A landscape with many valleys, sampled at points; each row gives a point and its height.
A ball rolls from a point to the lowest of its 5 nearest points, and stops where none of them is lower. Distance is the straight distance between rows; heights are no part of it.
nogev h=411: [-45  30  31 -28  20  46 -60  52 -24]
Pape h=778: [  6 -11  15  20  -3 -25  -3 -20  12]
gegu h=531: [ 55  -2  -9  -5  33 -37  18 -30  -1]
lakel h=196: [-45  15  24  11 -24   2 -27  19 -12]
Zetel h=616: [ 27 -31  -2  34 -16 -27  32 -35  27]
foru h=583: [ -5 -22   0  34 -20 -16  26 -24  31]
gude h=493: [  1  10  26   7  10  -8 -21  -7   3]
Koro h=510: [  1 -26  -8  41 -20  -5  48 -30  36]
sadoz h=290: [-35 -10   1  23 -32   0  23  -3  15]
gulit h=423: [ 53 -40 -16  39  -5 -45  46 -49  20]
Buz h=314: [-66  30  29 -10 -38  24 -43  44 -41]
Lus h=285: [-44   2   8  16 -32   0  -1   2   2]
faf h=339: [ 77  10 -68 -20  36 -36  13 -25  14]
Gomap h=311: [-21  24  27 -22  23  24 -47  29 -10]
vibu h=377: [ 70   7 -60 -28  30 -21  -6 -17   8]
suz h=295: [-28   8  22  16 -14  -8 -22   3  -2]
zisi h=364: [-41  34  32 -24  21  41 -55  45 -15]
Mifa h=379: [ 12  11  15 -30  28  10 -27   9   1]
ged h=549: [-58  38  27 -35  18  59 -69  62 -34]
kabo h=472: [ 52  -3 -55 -43  22   0 -32   5   0]
Zusef h=227: [-41  10  21  11 -27   2 -19  12  -8]
bev h=259: [ 65   4 -39 -17  36 -39  25 -28   4]
serol h=573: [ 35   7   8 -30  33  -2 -11  -5   4]
gebuz h=279: [-30  26  28  -6   6  10 -40  23 -11]
Pone h=485: [ 43 -41 -17  41 -18 -28  56 -49  38]
Tam h=367: [-26 -18  -1  27 -25   1  27 -12  23]
pebu h=247: [-41  24  31   3  -9  11 -36  21 -14]
diz h=482: [ 42   5 -15 -45  28  10 -16   8   2]
vefi h=336: [ -5  17  29 -22  26  13 -34  20  -1]
Dad h=466: [ 55   3 -21 -22  35 -27  11 -19   1]
fip h=96: [-80  -5  36   1 -37  47  40  30 -36]
piv h=627: [ -6  -9  18  21 -13 -17  -4 -15  13]
nufev h=269: [-52  -2  23  31 -22  40  66  11 -18]
tus h=176: [ 11 -19   9  25  -6 -23  11 -23  16]
mam h=455: [ 54   2 -38 -39  27  -5 -13   0  -1]
fime h=744: [ 44  -1   3 -19  32 -22   7 -19   4]
zogob h=442: [ 62  -7 -69 -35  24  -7 -40   3   1]
Gefo h=385: [  1   6   2 -56  27  41 -52  30   6]
Gavi h=335: [ -7  19  30  -3  14   1 -32  10   0]
safeg h=419: [ -5 -15  -7  40 -21   6  63 -24  39]
bedo h=91: [ 68  -3 -31   2  43 -55  34 -46   1]
keda h=326: [ 63 -31 -20  31  13 -60  36 -55   7]
Sarag h=249: [-51  -1  11  12 -36   9  10  16  -5]
pul h=261: [-29 -10   1  41 -17  21  68 -10  18]
fub h=346: [-46  34  32  -7   2  27 -50  38 -29]
bamig h=381: [ 80  -3 -92 -18  36 -30 -29 -17  17]
totul h=224: [-59  -3  41  29 -30  51  62  27 -35]
Div h=705: [ 21 -29   1  27 -12 -31  21 -34  25]
Vutul h=344: [-25  20  22 -43  28  40 -51  39  -4]
pip h=219: [-50  -2   9  34 -24  29  65   3  -3]
zukug h=412: [-57  34  35  -9 -19  29 -53  48 -41]
vut h=246: [-59  15  16   6 -42  14 -14  27 -18]
zoz h=429: [ 29   3  -8 -55  27  22 -32  14   5]
punob h=297: [-25  12  26   8  -3  -4 -31   7  -3]
bar h=408: [ 17   4  -4 -54  26  29 -41  22   5]
Dufo h=871: [ 22   5  14  -6  22 -15  -5 -14   2]
lop h=488: [ 50  -7 -46 -47  22   7 -34   9  -1]
zes h=248: [-78   4  28 -14 -47  30   6  33 -31]
gufe h=170: [-67  -5  42  14 -31  50  55  32 -36]
Zafa h=185: [-66  -6  17  10 -31  29  37  21 -19]
feg h=380: [-25  -6  11  23 -27  -6   0  -4  13]
Kesud h=270: [-76  21  34 -13 -50  33 -31  44 -44]
daz h=147: [-43  -3   1  30 -22  19  54  -2   9]
kadu h=360: [ 78   7 -80 -23  33 -29  -8 -21  16]
rano h=120: [-72  16  24  -6 -49  24 -16  35 -33]
pipug h=463: [ 48 -32  -5  25   4 -49  31 -40  11]
motu h=390: [ 76  -6 -90 -17  38 -24 -34 -13   8]
mif h=416: [ 68 -42 -27  45   2 -55  48 -55  18]
bofo h=851: [ 43 -12  10  11  14 -39   8 -26   3]
fak h=460: [ 60 -46 -25  42 -11 -42  61 -55  30]
dogil h=265: [-53  22  29   3 -24  15 -37  27 -25]
tos h=413: [ 61   4 -34 -32  33 -17   1 -12   2]
gipul h=515: [ 18 -30 -11  49 -17 -14  64 -39  46]

For each start below, name the point where the ball stops.
zoz => lakel
diz => lakel
Sarag => fip
ged => lakel
Koro => daz
safeg => daz
feg => lakel
motu => bedo
fak => bedo
kabo => bedo

Call two points neighbours if one is among the 5 nearest of the other. Go from one point of each pair to the other, from neighbour to neighbour, staying as low as possible. Name the highest point that can't be avoided.
daz, bedo => diz
fip, lakel => zes
daz, fip => pip
lakel, rano => vut
lakel, tus => foru
